The views of a scene show one set of named points, each view turned or mirrored, shifted and resized as a whole, with a little noise and some points left out.
In the rows, zero is written as 100.

Scene 1
View 1
(54): [ 82 109 106 104  79 118 109  96 113  89 109 111  97 104 104  88 104 112
  81  95  88  99 113 103 100 107 102  89 114  86 106 125 102  94 104 107
  83  91  87  95  99 117 103 114 105 103  96 104 102  87  94  86 100 120
  93 101 103 117  93 102  84 110  91 110 103  96  94 104]
(37): [ 79 111 102 108  78  90  88  96 102  97 109 113  97 100  99  81 100 106
  83 101  95  97 104 111 113 107 101 113 114  84  95 129 105 103  97 107
  71 109  84  72  89 126 102 117 106 117 105  94  93  78  87  96 106 115
  88 101 105 113  94 105  84 106  81 112  96  98  99 113]
(225): [ 81 111 100 108  80 113 107  93 114  87 105 103 102 101 100  91 110 112
  94 103  95 108 112 102 106 105  99  88 116  87 106 127 106  94 112 103
  86  89  99  95 102 113 103 115 110 105  93 112  96  93  91  84  97 117
  94 102 104 118  96  99  79  97  93 105 101  95 101 105]
(58): [ 73 111  98 104  76 108 103  97 112  89 110 107 104  98  97  99 111 110
  96 106 102 111 119 101 108 108  94  84 127  91 105 128 107  91 117 105
  89  97 102  87  97 119 110 116 112 107  93 111  97  91  89  85  84 108
 101  96 103 118  91 104  84  91  97 107  98  93 100 108]
(153): [ 77  94 121 105  81 115  99  93 104  86 101 102  88 109 107  94  98  98
  71  84  78  95 111 109  77 123  99  88 126 104  97 110  90  90  96 131
  75 123  74  87  86 142 125 127  95 118  93  96 102  93  93  82  99 119
 102 114 105 119  85 108  90 116  87 107  99  89  91  96]
(161): [ 77  99 113 106  78 110  98  94 107  95 114 115  87 107 103  76  99 103
  67  83  90  88 113 115  93 107 104  91 118  93 105 114 103 104  96 114
  76 116  78  83  78 121 105 126  99 103  96  86 104  83  92  89  98 120
  92  96 102 111  91 119  91 117  81 114 101  95  85 101]
(173): [ 81 111 106 101  81 107  96  96 106  83 105 109 102  99 109 112 104 107
  80 100  78 102 114  96  92 118  91 102 127  90  86 125  93  79  96 131
  82  90  74  89  99 150 123 113  96 125  99 101  99  78  93  82 101 112
 109 116 106 130  83  98  83 113  90 113 105  94 108 110]
(253): [ 74 107 107 104  81 102  96  92 105  84 100 104 102  98 102 110 108 106
  91 105  87 107 115 100  94 121  92  96 130  99  92 125  97  82 106 123
  80 103  86  88  99 142 126 118 102 123  97 108  93  90  93  82  94 109
 107 113 106 124  84  99  82 101  96 108  98  88 109 106]
(156): [ 79 104 108 104  75 128 113  95 119  88 115 112  92 104 109  83 106 109
  74  84  91  95 120 106  92 104 104  76 118  89 113 116 103  97 106 108
  90  94  86  98  90 111 103 119 104  93  93  98 111  88  94  83  93 121
  98  94 102 117  93 115  90 115  91 111 105  95  83  99]
(232): [ 63  96 107 111  75 119 108  94 117  96 119 106  91 101  92  70 113 107
  88  87 114 102 125 119 105 100 104  60 126 100 125 112 113 111 123  91
  89 128 110  85  73  91  98 130 114  82  85 104 104 102  91  84  69 115
  91  75  98 101  98 125  96  94  96 109  94  92  75  99]
(52): [ 75 113  97 103  80 109 103  95 111  87 110 108 107  96 102 107 114 111
  95 108  97 110 120  98 106 112  93  88 129  91  99 129 106  87 114 110
  90  89  95  90 100 129 114 113 108 109  95 110  99  88  90  83  85 108
 107 100 106 120  89 104  84  96  99 111 101  93 103 108]
(118): [ 77 103 107 106  78 121 111  96 116  84 108 104  98 102 103  97 110 109
  87  94  93 106 122 102  92 111  97  73 126  98 108 118 103  88 115 111
  93  98  94  98  95 119 115 118 104 100  89 107 104  95  93  79  84 116
 104  97 104 117  92 109  87 105  99 108 103  91  93 102]
(259): [ 69 104  99 114  81 108 107  95 114  95 106  95 103 102  87  77 113 109
 105 104 114 112 114 113 119 104 102  70 120  94 121 124 112 108 128  86
  82 120 121  83  92  91  97 123 119  94  87 118  90 111  88  88  78 113
  82  84 101 102 101 108  85  78  98 101  90  93  93 104]
(127): [ 77 101 111 108  80 109  99  94 108  91 105 105  94 106 101  85 101 103
  81  91  90  99 109 111  94 113 103  89 120  97 105 118 100  97 101 112
  75 118  87  84  88 123 112 125 102 109  94 100 100  92  91  85  98 119
  93 104 103 113  93 108  88 109  90 107  99  93  92  98]
(122): [ 75 100 114 104  78 118 107  93 112  84 105 102  94 103 102  97 107 104
  84  89  90 102 119 107  87 115  97  75 128 103 107 113  98  89 111 117
  86 113  90  95  89 125 119 122 102 105  89 106 103 100  93  78  85 115
 104 103 104 116  88 108  90 104  95 107 101  88  91  97]
(195): [ 79 104 109 107  79 121 113  94 116  86 105  98  99 105  98  89 109 108
  93  95  95 107 116 104  99 108 102  71 119  97 115 120 104  97 117 103
  87 104 103  96  97 107 107 119 108  96  87 113  98 104  93  78  88 119
  94  96 102 113  96 103  84  96  97 101 100  93  92  97]
View 2
(253): [ 85  78 102 107 101 105 109  90 122 108 123  95  84  84 107 104 110 102
  93  95 115 122 109  86 116  91  75  99 117 105 113  96 100  88  98  92
  95  94  99 108  96 102 116 122 109  83 100  98 102 116  93  97 110  91
 106  98 103  81 120  74 112 115 114 104  88 114  82 101]
(58): [ 88  95 100 100 100 105 109  93 115 100 100 110  91  81 104  95 106 112
  90  92 112 124 100  95 117  96  89  96 109  93 111 100  98  84 109 106
 101  99 100 103  96  90 109 111 110  82  97  97 106 115  96 103 114  96
 107 109 104  87 122  73  97  99 106 103 101 109 104 102]
(153): [ 92  83 106 114 108  94  99  94 113 127 130  94  87  81 101 102 114  99
  96  95 114 129 118 103  96 102  66 101 107 101 107  94 106 100  83  83
 105  90  92 104  87  96  94 126  93  84  99 108 102  97  92 101 112  91
  92  91 102  87 115  87 117 124 105 104  80 112  70  92]
(195): [ 93 102  99 105 100  97 101 103 113  96 101 114  94  79 104  92 107 107
  90  91 116 129 104 106 113 104  85  97  92  96 107 102 104  90  95 101
 105  98  97 104  91  86  90 109 105  81  96 110 105 105  96 109 116  91
  99 113 103  90 114  85  96 105  94  99 111 104 109 101]
(37): [ 78  89 109 108 106 102 107  93 100 137 107 100  95  89 101  95 110 115
  86  97 101 115 107  86 104 114  75 103 122  90 104 107  97  90 111 103
 104  98  99  98 109 101 108 107  92  94  99 100 121 109  94  97 113  98
 106  98 100 105 144  79 104  92 105 108  85 111  87 100]
(259): [ 87 113  88  95 101 105 112 115 102  92  97 129  95  78 101  88 104 120
  83  92 109 125  99 110 118  99  99 103  88  91  98 113 101  89 110 109
 113 107  98 100 107  86  98 102 107  82  84 104 108 104 103 104 122 106
  98 133 113 110 116  84  88  85  89  99 119 101 115 106]
(54): [ 91  99 110 110 102  95  97  94 112 113  99 106  99  83 103  90 108 107
  88  91 111 129 106 101 107 112  77  95 102  94 111  97 103  91  99 101
 101  95 100 101  93  88  90 107 102  83 103 111 110 103  92 108 112  89
 101 100  97  87 123  83  96 107  96 104 103 106 102 100]
(52): [ 88  89 102 102 101 105 107  87 118  99 102 102  88  84 108  94 104 108
  91  93 112 124 102  89 118  94  86  94 112  99 115  96  97  81 109 105
  97  97 102 104  91  90 111 111 114  80 101  99 105 119  93 104 112  88
 108 105 100  78 121  71  98 105 109 103  98 109 102 102]
(122): [ 93  93  99 106 105  97 100  95 117 107 113 102  86  75 100  97 106 105
  95  94 117 133 110 105 106  97  80  98  99  99 108  97 103  92  91  95
 103  95  94 102  85  88  95 118 104  79  97 103  98 104  92 104 113  91
  95 103 106  85 108  83 108 117 102 100  96 109  87  92]
(173): [ 86  74 113 112 102 100 104  79 124 120 119  88  88  87 107 104 111 100
  93  97 114 122 109  81 109  99  69  95 125 103 118  90 100  88 100  90
  92  90 100 106  92 101 112 122 106  84 109 101 104 118  88  99 105  85
 106  85  95  73 127  70 111 119 117 104  81 116  81  97]
(156): [ 98 102 114 111 107  88  89  84 109 126  89  99  96  81 101  84 104 108
  95  92 111 133 110 107  94 111  77  94 102  86 113  92  97  87  96 108
 101  90  98  93  80  81  74 108 101  82 104 110 111 102  89 109 110  86
  98  91  91  83 124  82 101 109  97 103  91 109  97  88]
(161): [ 92  99 112 107 108  91  95  92 101 139 107  99  94  83  96  88 108 111
  96  95 106 128 113 107  90 111  74 104 109  85 105 102  98  93  93 101
 107  94  93  93  90  88  82 111  91  88  97 105 111  95  93 104 111  96
  91  90 100 100 130  87 110 106  97 105  84 111  80  86]
(118): [ 96  96 103 104 101  97  97  90 116  99 102 104  90  77 103  93 104 105
  96  90 118 134 106 104 110  98  82  94 101  96 112  96 100  86  98 102
 102  94  96 102  84  83  94 114 110  78  98 105  99 108  93 107 113  88
  99 104 101  81 111  79  98 113 101 100 100 107 100  94]
(225): [ 87  95 107 107  98 100 105  95 113 105  97 108  98  87 106  93 110 106
  86  93 112 120 101  94 119 107  82  96 106  96 112  99 103  89 105 103
 100  98 101 105 100  95 102 107 107  84 102 108 112 114  95 103 114  89
 108 107  98  88 123  81  93 102 100 103 106 106 109 106]
(127): [ 88  92 103 109 106  97 101  99 106 124 114 103  90  82 101  97 111 108
  91  95 112 125 112 101 103 108  76 103 105  96 105 103 102  95  95  92
 106  96  95 101  97  94  93 114  95  85  96 106 107 100  94 101 115  94
  96 101 103  97 124  85 107 107  99 105  90 108  83  96]
(232): [ 97 123  89  94 108  96 102 108  95 105  87 124  90  68  94  81  99 123
  95  90 109 135 104 123 100  99  98 103  84  78  97 110  96  87 101 118
 113 104  91  90  89  70  76 103 101  80  83 103 105  91 101 109 123 106
  89 121 113 109 114  88  97  93  84 101 103 105 102  88]
View 3
(156): [106 105 104  96 106  99 103  97  91 100 110 108 106  87 128 103  90 101
  99  92  85 117  95  98 108  93 112  99  92 109 118  98  99 109 107  98
 103 101 103 110  94 111 107 112 104  90 102  69  74  95  91  99 106 111
 112 104  98 110  92 108  97  81 106 116 103  98 100 102]
(58): [ 87  93 110  92 112  94  96  91  81  89 100  97 108  95 121 104  86 108
 100 100  92 100 100 103 104 101 101  94  91 108 118  93  95 104  86 106
 102  95 100 111  99 113 107 116 103 100  91  83  91 103  95  98 103 105
 108 111 104 107  83 103  85  86  96 102  98  95 102  96]
(259): [ 83  92 112  96 119  93  98  93  66 101 105  99 105  81 136 117  90 117
  90 109  86 119 108  93 104  92 100  93  78  98 127  81 101 115  83 115
  99  92 100 103 107 108 108  96  91  92  86 100 102 116  95  93  97 107
 102 113 108  99  78 104  96  84 101 105  96  83  96  99]
(52): [ 88  94 112  92 110  96  97  93  85  85  97  98 107  98 115 102  84 104
 102  96  95  95  97 105 105 106 101  94  92 110 112  95  92 101  87 101
 103  96  98 113  94 114 106 121 108 104  92  78  85 100  93 100 104 109
 108 111 103 109  85 102  85  86  95 100  98  99 103  96]
(232): [101 102 107  94 121  92 100  98  74  99 114 106 104  83 145 121  91 111
  88 101  85 130 109  93 105  82 119  90  88  87 130  93 108 115  99 110
 100  94 107  91 101 105 105  98  90  83  96  92  97 106 100  94  98 110
 111 112 106 106  78 111 100  85 105 121 100  85  95  96]
(37): [ 98 106 105  85  99 112 101  95  87 112  96  86 123  97 116  88 106 111
  89 100 103  95  91 109 103 105  89 100  97 118 119  97  94 114  97 103
 112 101 111 107  95 108 108 107 109  95  97  91  85  96  94  88 105  96
 103 104 109 103  84 109  88  78  94 101 101  96 101 107]
(122): [ 91  97 109  97 108 103  91  93  90  88  98 108  94  89 112  91  90 110
  98  98  96 105  94 108 105 103 116  93 100 115 114  96  96  98  96 103
  99 100  96 109  98 105 103 116 104  91  91  77  89 100  90 104 108 103
 109  98 107 104  93 100  97  76 100 114 101  97  92  94]
(127): [ 99 105 105  90 102 110  96  95  91 105  99  99 108  90 113  87 103 110
  90  97 100 104  90 109 103 102 106  99 101 120 118  98  97 109 101 100
 107 104 106 107  96 105 105 108 107  88  97  83  85  94  90  95 107  97
 105  99 108 102  92 105  96  73  99 112 104  98  95 101]
(54): [ 97 102 105  96 102 100 102  94  90 104 104 103 109  90 121  95  92 103
 101  95  87 106  93  99 107 101 100 102  90 118 114  95  93 109  98  98
 106 102 103 115  97 110 109 112 108  96  97  74  76  97  91  96 106 107
 108 104 102 108  90 105  94  80 100 105 101  98 103 106]
(173): [ 95 100 109  89  99 107  92  93 100  90  90  98 104 103  98  79  91 101
 102  91 103  86  86 117 104 115 104  97 106 127 108 103  89  95  98  95
 105 102 100 117  88 111 104 127 117 102  96  69  78  91  90 101 114 100
 111  99 105 108  95 101  87  77  94 103 102 107  98  96]
(161): [111 110 102  88 103 111 101  99  93 109 104 101 113  90 123  91 103 105
  88  93  97 112  90 109 105  96 113 100 103 111 121 104 103 112 112 100
 108 104 111 102  92 103 106 106 104  84 103  79  79  89  93  94 109 100
 111  99 105 106  88 111  99  74 101 118 104  97  96 105]
(253): [ 86  95 110  90 105 105  89  90  92  85  88  98 101  99 100  85  92 108
  98  97 103  89  92 114 103 113 107  94 102 120 110  99  91  95  90 102
 102  99  96 112  94 109 103 122 112  98  89  79  89  95  92 101 110 100
 109 100 108 105  92 100  88  79  95 106 100 102  95  93]
(118): [ 95  96 111  97 110  94  94  93  87  87 104 108  99  90 121 102  85 103
 103  96  89 108  98 101 106  98 114  93  93 109 115  96  96 100  94 102
  99  98  97 111  96 110 104 116 104  95  95  75  81 102  92 103 106 110
 111 106 102 107  89 102  94  83 103 112 100  96  97  94]
(195): [ 90  95 109 101 109  94  97  94  82  95 105 109  99  82 127 105  87 109
 100 100  85 116 101  97 106  97 106  95  84 110 118  87  97 106  91 104
  97  96  98 110 101 109 106 109 100  92  91  79  87 105  90 100 103 110
 107 103 102 103  89 103  98  82 104 108 101  92  95  99]
(225): [ 88  96 111  97 103  96 101  93  86 101  99 100 110  91 122 101  91 107
 102 100  86 104  97  98 106 101  93  98  84 115 116  87  91 108  88 102
 103  97 100 117 100 113 108 111 104 101  92  80  82 107  91  96 103 106
 104 106 102 105  87 101  91  83  98  99  97  96 102 101]
(153): [101 106 105  92 102 111  88  97  98  93  96 106  95  88 106  79 101 108
  94  93 102 106  87 115 103 105 123  96 111 122 115 103  98  99 106  99
 102 106 102 106  95 100 100 115 108  84  95  74  86  91  89 102 113  99
 111  93 110 103  99 103 101  69 103 122 106 100  89  94]
View 4
(156): [ 71 109  90  80 107 109  94 101 103  87 108 104  83  94  91 105  97 108
  88 103  84 131  88  88  96  71  89 104 115  95  88  90 102  91  97 102
 108  96  83 101 108 106 110  92 101 114 101  92  94 115 104  96  75 104
  96  78 104  98 104  90 101  75  98 110  77 109 100 115]
(161): [ 73 113  99  73  95 118 105 103 105  96 108  90  71  96  90 111 100 104
  86  94  95 118  88  89  76  73  97 111 102  84  86 100  85  82  94 108
 109 101  85 100 112 104 108  89 104 116  99  89  99 109 103  92  79  90
 102  79 102  99 103  85 104  80  94 106  77 107  95 118]
(259): [ 93 118  74  91  93 102  84  72 102  92 101 102  88 103  97  85 125  81
  67  86  76 119  96 110 107  81  93 103  97  84  98 100 134  99  90 125
 107 108 108 114  84  97  89  81  97 122  93 111 104 115  92  82  85 113
  97  73  84  82  97  93 101  99  97 106  93  94 108 121]
(232): [ 71 121  75  79  96 114  89  81  97  97  95 104  79 105  85  95 122  92
  64 103  73 119  93  96 105  71  88 109 106  77  97  89 124  86  90 117
 109 102  96 113  93 100  89  90 107 124 102 103  95 112 103  76  80 113
  94  69  97  92 106  96 108  92 106  97  89 107 106 135]
(173): [ 94  95 113  87  99 111  95 112 114  87 119 100  93  91 103 110  97 113
 110  83 101 131  84 102  82  75 105 109 111 107  79 117  71  91 110 107
 113  93  83  98 103 102 122 100  86 111  87  89 101 136  96 117  68  83
 105  74 111  97 103  85  97  71  81 119  83  92 101  92]
(54): [ 82 106  93  88 103 105  94  98 108  81 115 100  85  93  98 103  97 101
  94  93  90 128  91  94  90  78  96 102 109 100  87 100 101  95  97 103
 107  99  88 101 105 107 113  87  97 110  95  95  99 115  97 105  76  97
  98  82  99  95  98  89  93  78  88 114  80  99  99 104]
(118): [ 85 103  92  87 104 107  86  97 105  86 107 107  91  97  95 103 105 109
  93  97  80 133  88  97 103  71  95 107 116  98  87  99 100  94 105 107
 111  96  88 103 100 102 105  99  92 116  95  98  96 132 102 103  69 103
  96  70 106  92 105  92 102  82  97 113  89 101 105 114]
(37): [ 91 115 103  78  89 114 100  97 113  92 116  89  80  93 100 105 104  92
  86  76 103 116  94 102  70  87 103 106  96  94  86 114  89  90  94 118
 110 103  96 103 102 101 114  82 100 114  92  93 107 109  89  98  85  85
 109  80  93  93  97  82 100  82  79 112  80  92  98  98]
(195): [ 85 105  86  90 100  99  86  90 105  83 106 101  91  96  98  98 106  99
  88  97  75 130  88  96 104  73  94 103 111  92  91 100 111  96 102 106
 106 100  96 105  93 103  99  90  92 113  93 101 102 121 104  96  74 107
  92  77  99  89 102  90  97  88  99 114  88 100 105 118]
(52): [ 93 102  96  92 103 110  82  98 109  83 111 111  94  94 100  99 108 103
  92  85  90 133  90 107  98  80  95 104 112 104  83 108 100  98 104 114
 114  97  92 107  95  99 110  96  87 117  87  99  99 136  92 108  75  98
 104  69 103  92 100  89 100  78  86 116  87  88 107  97]
(153): [ 86  99 111  75  89 113 103 111 105  94 109  86  83  95  91 117  95 113
 102  95  93 122  76  90  81  64 108 119 103  91  85 112  70  81 111 100
 105  94  84  93 107 105 104 100  94 112  92  84 104 128 111 104  69  85
  94  73 111  95 112  82 106  84  92 112  86 104  96 124]
(225): [ 92 105  90  92 104 102  87  92 108  81 114 102  93  94 103  95 102  96
  93  86  85 130  93  99  97  81  95  99 108 100  87 103 108 103 100 109
 107 101  96 104  96 105 108  85  92 111  90 102 102 120  96 104  78 101
  97  80  94  89  98  93  92  83  87 117  85  92 103 104]
View 5
(156): [104  97 115 118 110 100  99 104  97  95  92  91 112 106  81 104 105  97
  96  91  95  94 101 104  91 102 101 105  93  92  94 111  95  99  91 104
  77 101 101  94 101 117  97  85  87 118  86 106  91 102  97  82  94  95
 104  98 127 100 108 101 105 105  94 100  85 101 108 104]
(161): [ 96  88 114 115 110  96  95  94  96  98  92  98 103 101  83 112 104  94
  91 101  95 100 102 106  92 104  98 105  92  88  87 111  95  91  91 113
  76  95  93  94 102 119 103  89  97 118  86  95  81  96  98  86 102  97
  95  91 134  90 102  97 104 113 102 104  87  96 107  95]
(195): [ 97  99 112 114 111  93  96 107  96 101 102  98 103 102  81 105 112  97
  98  98  94  93  93  98  96 104 103 106  84 102 103 113  99 106  90  95
  74 100  97  87 104 110  91  84  87 115  89 122  93 110  98  85  93  90
 104 110 117 101 107  93 104  96  97  97  87  99 107 107]
(225): [ 90 101 113 114 107  95  96 110 101  96 105 101 102 105  87 110 107  98
 102 102  97 102  93  94  93  98  96 107  90 104 107 110  93 102  94 100
  76  99  94  96 101 110  91  87  95 116  91 116 106 106  94  87  98  90
 107 113 113 103 104  98  97  98  96  97  89 101 106 107]
(259): [101  99 118 107 110  84  86 111  95 109 113 110  89 106  88 113 108  98
  99 106  94  95  88  96 110 104 116 103  75 110 107 110 100 108  86  91
  62 106  89  75 109 108  89  89  88 111  90 128  92 124  94  78  99 100
 103 111 109  98 111  77 102  91  99 101  93  95 110 111]
(54): [ 93  99 114 116 108  99  99 106 102  94 101  97 106 103  84 107 106 100
  98  99  97 102  98  99  90  99  93 108  97  98 100 109  93  98  93 105
  77  98  97  99 100 113  94  87  96 117  89 107 100 100  94  88  99  91
 105 106 120 100 104 103 100 104  97  98  86 101 105 105]
(232): [116  95 118 111 113  85  85 103  88 109  97 102 100 110  82 108 102  90
  97  96  93  88  92 102 110 106 122 101  76  96  93 111 101 102  83  98
  64 111  95  71 105 118  94  84  80 115  88 117  79 120  99  72  93 107
 101  96 122  94 116  78 107 100  99 102  92  95 116 107]
(253): [ 72  94 109 119 107  92  97  99  92  98  92  99 100  99  84 117 111  81
 102 108  98 100  89  91  81 105  88 107  87 104 109 116  96  88  96 105
  86  81  90 102  98 108  96  87 103 123  95 115 107  97 105  98  98  77
 104 114 124  97  91  97 100 105 102  92  87  98 104  93]
(127): [ 86  91 113 115 109  94  96  97  96 102  99 103  98  99  82 113 109  95
  93 105  94  99  98  99  89 105  98 105  87  96  96 114  98  96  92 106
  78  92  93  92 103 113 100  89  96 115  88 105  86 100 100  90 101  89
  97 101 128  95  99  97 102 107 102 100  87  96 108  95]
(118): [ 95  99 111 118 110  93  96 104  90  99  92  93 108 106  79 106 109  88
 101  95  96  91  92  98  89 105  99 106  86 101 103 114  99  98  91 100
  82  95  99  94 100 112  94  82  89 119  89 118  99 104 102  87  92  88
 107 108 122  99 102  97 104 100  95  92  85 101 106 104]
(153): [ 76  88 108 118 111  95 102  91  91 102  90  97 103  95  77 113 113  89
  91 102  93  92  99 103  80 112  93 104  86  94  89 119 102  93  95 109
  89  84  94  97 103 114 104  87  97 115  89 103  81  93 106 100  97  78
  96  99 140  92  93 103 108 110 106  97  83  95 106  88]
(58): [ 91  99 114 116 108  90  90 107  93  98  97 102  99 107  88 113 106  86
 103 103  97  99  87  92  96 100  99 109  84 106 111 110  94  94  91  99
  74  95  94  94 101 109  91  86  95 120  94 121 106 108  99  86  96  91
 106 113 115  99 104  91  97 100  97  97  91 100 107 105]
(173): [ 74  93 109 122 104  99 101  97  93  91  86  95 107  98  84 114 109  85
 101 105  99 104  93  94  75 102  79 109  95  99 110 116  91  84  98 109
  92  79  95 110  93 110  98  89 107 124  94 105 110  90 103 100 100  76
 104 111 128  98  91 107 100 112  98  93  85 101 100  94]
(52): [ 89 100 113 119 108  93  94 107  92  94  94  98 104 105  87 111 105  85
 105 105 100 100  87  92  91 100  94 108  88 105 114 110  92  90  94 101
  80  92  94 100  96 110  91  87  98 122  93 119 114 105  99  89  97  87
 110 115 116 101 100  95  97 103  94  92  90 102 106 103]
(122): [ 89  96 109 117 111  93  98  98  89 101  92  94 106 102  77 110 111  87
  98  99  94  90  93  97  88 109 100 104  84  98  98 118 101  97  92 102
  84  91  97  91  99 112  97  84  91 117  91 115  90 103 105  91  92  83
 102 105 128  96  99  96 107 102  98  95  85  97 107  99]
View 6
(173): [102  95  98  97  96  77 107  98  95 114 103  85  96  96  98  96  96 113
 108  94 103  95  94  83  97 108  97  93 104  96  98  93 102 104 102  90
 113 103  92 110 107  94 103  97  96 111  94 106 104  72 106  98  91 112
  96  91 100  96 102  89 102  87 104  94  97 102  91  90]
(225): [ 98 109 100  96 104  84 108  99  99 108 102  97  97  97 100  98  97 104
 105 102  94  88  96  92 101 102 100 102 104 102  98 104  97 102  97  96
 105 116  99 107 106  87  95 102 106 108  91 106  95  86 107  97  88  96
  91  96  99 102 101  96 107  93 105 102  97  99  98 106]
(232): [ 93 111 100  94 111  99 105  98  92 102 102 103  98 101 110 104  92  93
 103 113  91  99  94 105 100 102  94  99 102 123 100  99  89  96 100  93
  94 117  96 111 105  82  89 100 108 102 106 114  98 109  98  83  95 100
  91 112  96 110 101  98 103 103 115 106  98 102 110 126]
(195): [ 98 106 100  92 105  91 106  96  97 102 100 101  98  99 100 100  94 100
 105 105  93  91  96  96  99 102  98 102 103 109  96 104  98  97  97  95
 103 114  96 109 111  84  92 104 107 107  97 108  97  96 106  93  90 100
  89 105  98 105 100  93 108  97 109 103  98 102  99 109]
(161): [105 102  94 101 107  87 106  94  94 113 100  99  93  90 108  97  93 103
 104 101  89 106  96  94 101 102  92  93 100 113 100  84  91 100 102  89
 102 107  90 112 102  91 105  98 104 115 102 111 101  88  98  90  97 109
 102  97  97 103 100  96  95  90 114 100  99  99 101 110]
(37): [ 97 111 100 103 109  73 108  98  98 116 105  91  90  89 109  99  97 107
 107 103  92 100 100  94 107 105  96  93  98 103 107  92  90 107 101  91
 102 110 100 112  94  91 102  98  99 115  97 111  99  78 102  97  95 102
 100  89  98 101 101 102  97  87 106  99  97 100  97 108]
(54): [103 105  95  97 102  86 107  96  97 111 101 100  97  94 101  98  97 106
 103  99  92  94  96  89 102 102 100  99 103 105  97  94  96 102  99  95
 105 114  94 108 104  92  99 102 107 110  94 106  96  85 104  97  93 100
  96  95  97 100  99  94 104  90 109 102 100  99  99 105]
(156): [106 101  91  96 102  96 105  94  93 109  99 105  99  97 101  98  95 102
 101 101  92  98  91  91  99 101  98  98 105 113  93  90  96  99 102  95
 104 113  89 108 108  90  99 100 110 105  98 106  96  92 102  91  95 102
  96 102  97 101 100  93 102  93 114 103  99  99 104 108]
(259): [ 88 118 108  93 113  87 106 100 100 101 104  98  97 100 108 104  95  97
 108 114  92  89 102 106 104 103  98 103  99 113 105 114  91  99  94  94
  96 119 105 110 104  78  88 104 105 106  99 114  95 104 104  92  88  93
  85 106  97 109 101 100 109 101 108 107  96 104 103 123]
(127): [102 102  98  96 106  84 107  95  97 109 100  96  94  92 107  96  92 103
 108  99  93  99  99  94 101 104  94  95 100 109 100  96  93  99  98  90
 105 108  93 112 105  87 101 101 102 115 100 112 101  88 103  94  92 109
  96  97  99 106 100  95 100  93 110 100  98 103  97 106]
(58): [ 92 108 103  93 103  83 106 103  98 107 104  90  97 102 101 101  98 105
 105 106  99  90  95  94 100 106  98  98 106 103 101 104  97 102 101  95
 105 114 103 109 105  87  92  99 101 103  94 108 100  88 104  93  90  99
  89  98 100 102 102  95 107  94 104 101  97 101 101 107]
(118): [ 99  99  97  92 101  92 106  98  94 105 100  96  99 101  99  99  95 104
 105 102  98  92  92  92  95 104  97  98 106 107  95  98  99  97 101  95
 107 110  93 110 112  87  94 101 105 103  97 107 101  92 103  91  91 103
  89 104  98 102 102  90 106  94 109 102  98 101 101 104]
(253): [ 96  97 102  93  99  77 108  99  97 110 102  85  96  98 100  97  93 109
 110  99 103  92  96  88  98 109  96  94 104  97 100 101 102 101 101  92
 112 103  96 111 108  88  99  99  94 110  96 109 106  79 106  95  90 110
  93  96 100 100 102  88 104  91 104  95  98 105  93  94]
(122): [101  96  99  92 102  90 106  96  95 105  99  95  98  99 103  97  91 103
 107 101  99  96  95  92  96 105  96  96 103 108  96  98  98  95 100  91
 107 105  90 112 113  86  98 101 100 108 101 110 104  92 104  89  92 109
  91 104  99 105 101  88 105  97 110 100  98 104  98 102]
(153): [110  90  97  93 104  88 108  91  94 108  97  96  95  92 108  93  88 105
 109  96  95 104 100  91  96 105  90  92  98 109  99  92  95  94  99  85
 108  96  83 114 111  87 107 103  99 119 107 112 107  88 104  90  94 119
  98 102  99 105  99  87  97  94 113  98  99 106  93 100]

In a view up to two points have been moved. Name them for each view, in the order of its rows, or write none.
view 1 => none
view 2 => (54), (156)
view 3 => (122), (127)
view 4 => (259)
view 5 => none
view 6 => (153)
